A landscape with many valleys, sampled at points; each row gives a point and its height.
A ball rolls from a point to whichever of its 2 nearest points has the largest drop for the distance, and stops where none of them is lower. Distance is the straight distance between rows; heights are no part of it.
Q_86: [ -2   4   5 -24  19  21 -32  -3 -13   0  -2  23   2   9   7   4   2 -15
  -8  -8   9  -2 -19  17 -12 -21 -20]  (h 5.51)
Q_581: [ 12   7 -31   7 -34   7 -24 -21  21 -16   9  -3 -32  28  11  19 -18  31
   5  14 -14  12   1  -7  -1  19 -15]  (h 5.88)
Q_944: [ 24  -1   2   9   7  18 -17  -2 -14 -11  11  33 -27  36   6  13  -1 -24
  -1  -9   8 -12 -13  12   7  17  -1]  (h 5.04)
Q_375: [ 16  12  32 -28 -19  16 -21   7 -14  -8  -6  11  24  -2  23  19  -7   0
   1  -7  12  16 -30   8  -7   4   2]  (h 4.55)
Q_422: [  7 -25  -6  24  -7  -4  11  -6   3 -12  13 -13 -16  17   9   3   8  11
  15   7   2 -11   8   0  10  18  16]  (h 3.03)
Q_410: [ -9 -15  10  -7  -7 -11  29  22  16   2  -3   9  31  -7  -7 -19  14 -10
   6 -18  -1  10  13   9   1 -19  22]  (h 0.52)
Q_767: [-13 -41  -8  42  -2 -10  36  -7  21 -21   8 -29   3  -8  -2  -9  -7  25
 -12  10 -24  -5   0 -12   3   5  26]  (h 1.17)
Q_664: [  6  -9   6 -17 -26  -5  -6   0   6 -16 -12  10   3  11   7   4  24  -3
  22   1  24   5  10   2  -4  -1  20]  (h 2.21)
Q_690: [-11 -32   2  51  -7  -9  33  -5  18 -21  14 -29 -13  -4 -18 -26 -25  28
  -9  14  -3  10  11 -12  17   9   9]  (h 1.80)
Q_411: [ 18   8   7   3   0  14  10  21  -9   7   2   0   4  12  -6 -21   3  -5
   8  -8 -11  10  23  13  18  -1  -7]  (h 4.20)
Q_779: [-15   4  11 -34  14   6 -44 -15 -11   2 -23  15   0 -11  -9  11   5 -17
   7   0  29 -20 -19   7 -17 -22 -27]  (h 5.70)
Q_448: [-18   4  17  -6 -26   0   5  18  12   6  -8 -11  27 -27   0   6 -11  17
   4 -24 -19  18  -7  -5  -4 -11  20]  (h 1.64)
Q_793: [-35 -22  24  16   0  10  44 -16  28  -2  -2 -10  10 -14   3 -10  -5  18
   8 -21  -8  -4   8   6 -20  10  49]  (h 3.39)
Q_598: [-11 -13  18  10   2 -24  -3  19   4 -18  26 -19   4 -11  10   7 -32  19
 -23  21  -1  11 -39 -12  34   1 -14]  (h 3.07)
Q_312: [ 12  32 -11  23 -13   0  31  17   2  30 -16 -32   5   1 -33 -29 -19   7
 -11 -11  -2 -10   6  -5  17 -10 -23]  (h 2.64)
Q_388: [ 10  18 -27  -6  -1   2  -9   6  -7  13  -7  -8  11 -14 -21 -11  11  -5
   5  -3 -17  -1   6  -6 -14 -22 -29]  (h 2.32)
Q_589: [-23 -18   8 -26 -10 -11  -7  15   2  -5  16  44  23 -13  24   3  -2   2
   3   8  29  14 -42  10  15 -12 -41]  (h 3.24)
Q_245: [ 16  12  31 -33  -9  13 -10  12 -21   1 -11  -6  26 -13  14  -8  -1   6
  11 -12   3  22  16  13  -5   3   9]  (h 5.00)
Q_109: [-29   4  -7 -26 -11 -24  -5   0  15  -5 -26   7  22 -43 -10  25  12  -8
   6 -12  -9  15   1 -16 -26 -35   7]  (h 1.29)
Q_596: [-19   4 -19 -18  -5 -15 -21 -23  15  -1  -3  12 -25  23   4  17  -2  -6
   1   9  27 -21  -4   0  -6 -14  -1]  (h 4.44)
Q_126: [-30  11 -16 -11  -1 -20 -32 -20   6   4  -3 -12 -13  -5  -5  22 -10  -6
   2   9  13 -27 -13 -11  -7 -20  -1]  (h 4.71)
Q_184: [  4   2  12   0  33  10 -23   4  -8   1  27  -3  -6 -15  12  11 -31  20
   2  16 -37  11   3 -10   5  22 -15]  (h 3.50)
Q_861: [-12   0  22 -23  -8  -9  -4  12   3  -4  19  30   7  18  22  -7 -14   3
  12   8  30   2 -30  11  24   0 -27]  (h 3.57)
Q_321: [ 10 -24 -19  31  18 -15  25 -11  -4  -3  12  -9 -23  34   8  -4  14  -8
  17   5  13 -25   9   2  12  12   5]  (h 3.45)
Q_908: [ 17   2   9  -2  12  19 -29   6 -22  -9  15   4 -14   1  13  14  -7   6
   9  -1 -28  12  10  -3  -8   9  -4]  (h 3.84)
Q_381: [ 32  12  -4  26  -7  14  12  17  -4  18 -11 -21   1  14 -17 -24   1  -4
  -2  -7 -17   7  17   5  19  -4 -23]  (h 3.75)
Q_605: [  1 -22  24   2  -8  19  37  14   9  -3 -16   3  31   4   2 -29  22 -12
   8 -20  12  12  14  24   0  -9  34]  (h 1.35)
Q_64: [ -5  14   8 -31   3   0 -39 -18 -22   6  -4   2  -3 -13   2  14  -3   6
  23  11  28 -15  -3  -2 -11 -12 -34]  (h 5.86)
Q_499: [-20  -3  23  -6   3 -17  -2  16   3  -3  14  -9  -1 -12  18  21 -20  11
   1   1  -4   7 -27  -7  18  -6  10]  (h 2.56)
Q_447: [ -4  24   6 -10  16   4  32   5  10  31 -13  -2  25   6  -4 -17  -3 -19
 -24 -15  -9  -7   9  14   1 -10  14]  (h 3.62)
Q_200: [ 52  -9 -15  16   3  31 -22  12 -15 -11  -6  13   4  19  -1   1  23 -23
 -11  -3 -21  23   9  12  -5  -6 -12]  (h 6.61)
Q_586: [ 10  20  14  -8  19  15   1  -2   5  17 -11  -2  21   8  19   0  -8 -20
 -39  -1 -30   6 -10  19  -2  -5  13]  (h 4.70)
Q_377: [ 13  26 -17   2  40   2  -6  -6 -21  32  10   1  14 -14  -7  -2 -32  -2
 -27   2 -44   3   9   2   2   6  -6]  (h 4.93)
Q_434: [ 12   1  11  20  34   3  11   7   2  14  15 -24   1   1  -3   0 -11  -5
 -33  12 -17  13   4   0  17  19   8]  (h 5.52)
Q_367: [ -8  12 -14 -11   7  -4 -19 -16  -1   2  11  12 -33  29   6   0  -6  -1
  16  10  15 -18  -1   2   8   0 -26]  (h 4.15)
Q_72: [-12  12   0  -2 -18   0   1  11   9   7   2 -10   8 -19 -13  -3 -15  24
  14 -10 -26   9  12 -15  -2  -1   2]  (h 2.44)
Q_48: [-12 -20   5  10 -14   1  21 -26  15 -10 -16 -15  11 -10   7   8  10  16
  17 -13  -4 -11  28   1 -25  14  54]  (h 2.89)
Q_494: [ 13  30 -15 -13  28  14 -21  -9 -29  35  -2  -5  20 -22  -3   5 -16 -12
 -21  -8 -34  -1   0   7 -16 -11 -10]  (h 4.00)
Q_136: [ -2  12  30   9  -7  25  35   6  19  15  -9  -8  16  15  -6 -30  -3  -9
 -10 -14  12   0   2  23   3  -5  20]  (h 2.33)
Q_6: [  6   6  13   4  20   4  -4   8   1  13   8 -11  13   5  15   4 -11 -15
 -37  14 -22  11 -12  17  23   9  11]  (h 5.18)
Q_939: [ -2   7  14  18  10   7  40 -17   7  16 -11 -14 -26  18 -11 -15   7   3
  13 -12  18 -27  24   1  -1  20  14]  (h 0.62)
Q_818: [ 13   2  12  14   6  13 -25 -12 -13   0  11  19 -26  21   1  28   4 -24
 -23  -3  21 -21 -38   2   5  20   1]  (h 4.74)
Q_234: [  7  10  -5  15  55  -4  -5   4  -8  22  27 -15  -7 -14 -15   9 -14  -8
 -25   7 -30  -4   1 -16   8  15   2]  (h 5.67)
Q_622: [-25  -7 -28 -13  10  10 -13  21  -1 -20 -25  30  13 -27   1 -10  39 -16
  -5   0   3  16   7  -8 -24 -19  -6]  (h 2.20)
Q_705: [ -8  -4   3  14   0 -30   8 -11   7  -9  26  -4 -31  23   2   9 -10   4
 -19  19  29 -22 -29 -12  20  20   1]  (h 4.04)
Q_305: [ 34  -2 -20  21 -32  20 -22   3   0 -21   1   3 -15  20 -10  12  -5  18
  10  10 -31  19   1 -10  -7  12 -33]  (h 6.10)
Q_313: [-21  -8   4 -28  -4   6   0  26  -1 -14 -11  47  29 -21  28  -8  23  -9
  -2  12  29  26 -28   6   1 -10 -21]  (h 2.90)
Q_212: [  3  27 -20   3 -13  -4  17  13   1  27 -15  -6  24 -14 -37 -29 -11   7
   5 -10  -7  -4  11  -4   2 -15 -25]  (h 0.84)
Q_419: [ 15  14  -9 -17   7  16 -26  -3 -18  21 -11 -15  17 -17 -10   5   5 -25
 -17 -14 -17  -2   1   5 -21 -26  -2]  (h 3.15)
Q_227: [  4   7  15 -29  -8  -7  10  -3  -1  -7 -29  11  14 -13 -13  -1  21 -15
  24  -1  16  -1  26   0 -16  -8  15]  (h 1.67)
Q_741: [-17 -25   3  -1  15 -19  16  16   9  -4  11   6  12  -5   9  -1  13 -17
   4  -9  -6   2  -1  -3  14 -28  16]  (h 1.33)
Q_891: [-25  -3   4 -25 -25 -12 -11  -6  15 -10 -18  -1  13 -33   3  32   1  14
   7 -16 -23  15   4 -15 -22 -21  20]  (h 0.70)
Q_662: [-20  23 -15 -12 -17 -21 -11 -20  11  10   0 -26 -11 -11  -7  20 -14  15
  -4  14   6 -27  -9 -22  -8  -4  -7]  (h 5.03)
Q_715: [ -6   8  12   5   5   6   4  15   7   7  18  -4  -3 -13  -7  -8 -32  27
   1   5 -35  13  10  -5  14  11  -5]  (h 3.04)
Q_362: [-10 -20  14  49  -6 -10  42  -6   3  -4  17 -48 -22 -20 -18 -38 -13  26
 -18  13  34   1  -5  -1  11  20   2]  (h 2.38)
Q_972: [ -5   8  17  18   5  -9  38 -14   9  15  -1 -21 -37  27 -16 -19   2  16
  -1   9  34 -23   3  -2   6  30  -5]  (h 1.56)
Q_35: [  1  19   9 -44  -8 -14  -6  -6  -7  -8 -26  18  -5 -13 -16  -1  14 -13
  31  13  28  -4  34  -1  -8   2  -8]  (h 2.19)
Q_856: [ -7  19 -20 -14   1 -18  14 -20   1  14  -8  13 -21  14 -10  -5  -4   4
  22  -7  -1 -16  51  -9  -6   9  12]  (h 2.63)
Q_501: [ 46  12  -9  33 -22  28 -20   1 -11 -14  -4 -10 -25  16 -13  21  -1   6
   1   8 -28   8 -15  -7  -3  15 -23]  (h 6.24)
Q_177: [ 23 -13 -16  -2  14  31 -26  17 -15 -14  -5  20   6   3   0 -13  31 -22
 -14  -6 -19  31  11   9 -17 -14  -7]  (h 6.71)
Q_703: [-13  -9  -2  33  11 -27  48 -24   7  13   5 -36 -26  -7 -19 -38  -4  25
   1   5  33 -20   8  -1  -1  30   2]  (h 2.39)
Q_673: [ 14   8   8 -28  -2  15  -4  21 -11   5  -2  18  21  -4  14 -21  12   0
   9   3   1  29  11  14   2  -4 -17]  (h 4.64)
Q_466: [-13 -23 -12  14  -6  -5  17 -17  16  -7  -6 -20   3 -10  12  25   7  12
   0  -9 -17 -14   2 -11 -20   1  45]  (h 2.31)
Q_682: [-30  -1  -7 -17   8  22  -9  24 -11 -19 -26  42  29 -31  24 -13  33 -16
 -15  12  16  27 -17   0 -12 -14 -18]  (h 2.58)
Q_691: [-17   4  -6   3  20  -9  44 -34   9  13 -13   3 -17  17  -8 -12  -1   5
  17 -19   8 -32  38   6 -15  22  29]  (h 1.65)
Q_432: [ 16 -21 -17  12 -29  -4  -9  -9   1 -13   8   3  -9  25  10  12  13   8
  23   1  16  -1  15   3  13  11  18]  (h 2.65)
Q_897: [-10  28  -8 -36  -6 -17  -6 -19  -2  10  -6  19 -13   2 -15  -7  -8   7
  32   3   8  -5  38  -6  -9  11  -7]  (h 2.83)
Q_753: [-12 -34 -12  30  -5 -21  25  -5  17 -16  -2 -30  15 -14   6  16   8   4
 -11  -5 -19 -17 -23 -13  -5 -26  31]  (h 1.25)
Q_930: [-14 -17  26   6   8 -17  21  15   3   1  16 -13   8  -4  11  -2  -2   2
  -6  -1   2  -8 -14  -7  23  -5  22]  (h 1.98)
Q_270: [ 62   4  -8  26 -19  31 -27   6 -22 -12  -4  10  -3  26  -2  16   0 -17
 -12  -2 -10   6 -21   6   2   9 -23]  (h 6.44)
Q_946: [-10   5   2 -17   5  -9  -9   5  -6  -2  15  20  -7  21   7 -10  -2  -6
  21  10  28  -5 -13   7  18  -4 -38]  (h 3.85)
Q_421: [-12  -4  13  16  -7 -31  12   4  10 -11  25 -29 -21  -6  -4  -3 -10  22
 -20  21  19  -6 -30 -21  25  17   1]  (h 3.58)
Q_68: [  7 -10   5  13   7 -10 -11 -12  -8  -1  23  -2 -32   9  -3  32   5  -9
 -18  12  27 -22 -39  -2   5  26   4]  (h 4.43)
Q_660: [ -2  22 -28  -3 -33 -11 -13 -23  18  -6   5 -14 -25  19  12  25 -17  26
  -7  14   2  -5  -8 -15  -4  12  -1]  (h 5.55)
Q_425: [  8 -20 -27  11  19 -18  17 -19  -9   4  -7   3 -11  21   1 -11  27 -15
  33  -9  16 -27  45  11   5  -3   5]  (h 3.89)
Q_541: [ 12 -10   5 -12   4  14 -15  11  -7 -10   8  50   6  22  13  -1   5 -26
  -2 -11  11   8 -19  20   2  -4 -12]  (h 5.31)
Q_154: [-27  -4 -29 -22 -13  -9 -16  -1  12 -15 -33  15   7 -25  -9   9  36 -13
   3   8   9   7  10 -12 -32 -21  -2]  (h 1.85)
Q_844: [ 22 -12  10   0  -3  18 -37  10 -21 -10  19  15   3   2  20  24 -12   0
   2  -2  -5   8 -32   5  -1   9  -3]  (h 4.16)
Q_324: [ 22 -21 -20   1   9   8 -25  20 -18  -6   6   5  12 -17  -3  -7  25 -15
   7  -9 -32  29  31  -2  -7 -14   4]  (h 6.82)

Where does a ball stop that starts at each point below?
Q_68: Q_410
Q_200: Q_891
Q_375: Q_891
Q_673: Q_212
Q_779: Q_410
Q_321: Q_227
Q_434: Q_410
Q_662: Q_891

Call two points neighbours if one is among the 2 nearest of the other. Go from one point of each pair to the other, from neighbour to neighbour, staying as low as possible. Name the highest point that can't be avoided.
Q_939, Q_227: Q_897
Q_891, Q_212: Q_245
Q_410, Q_212: Q_234
Q_939, Q_767: Q_703
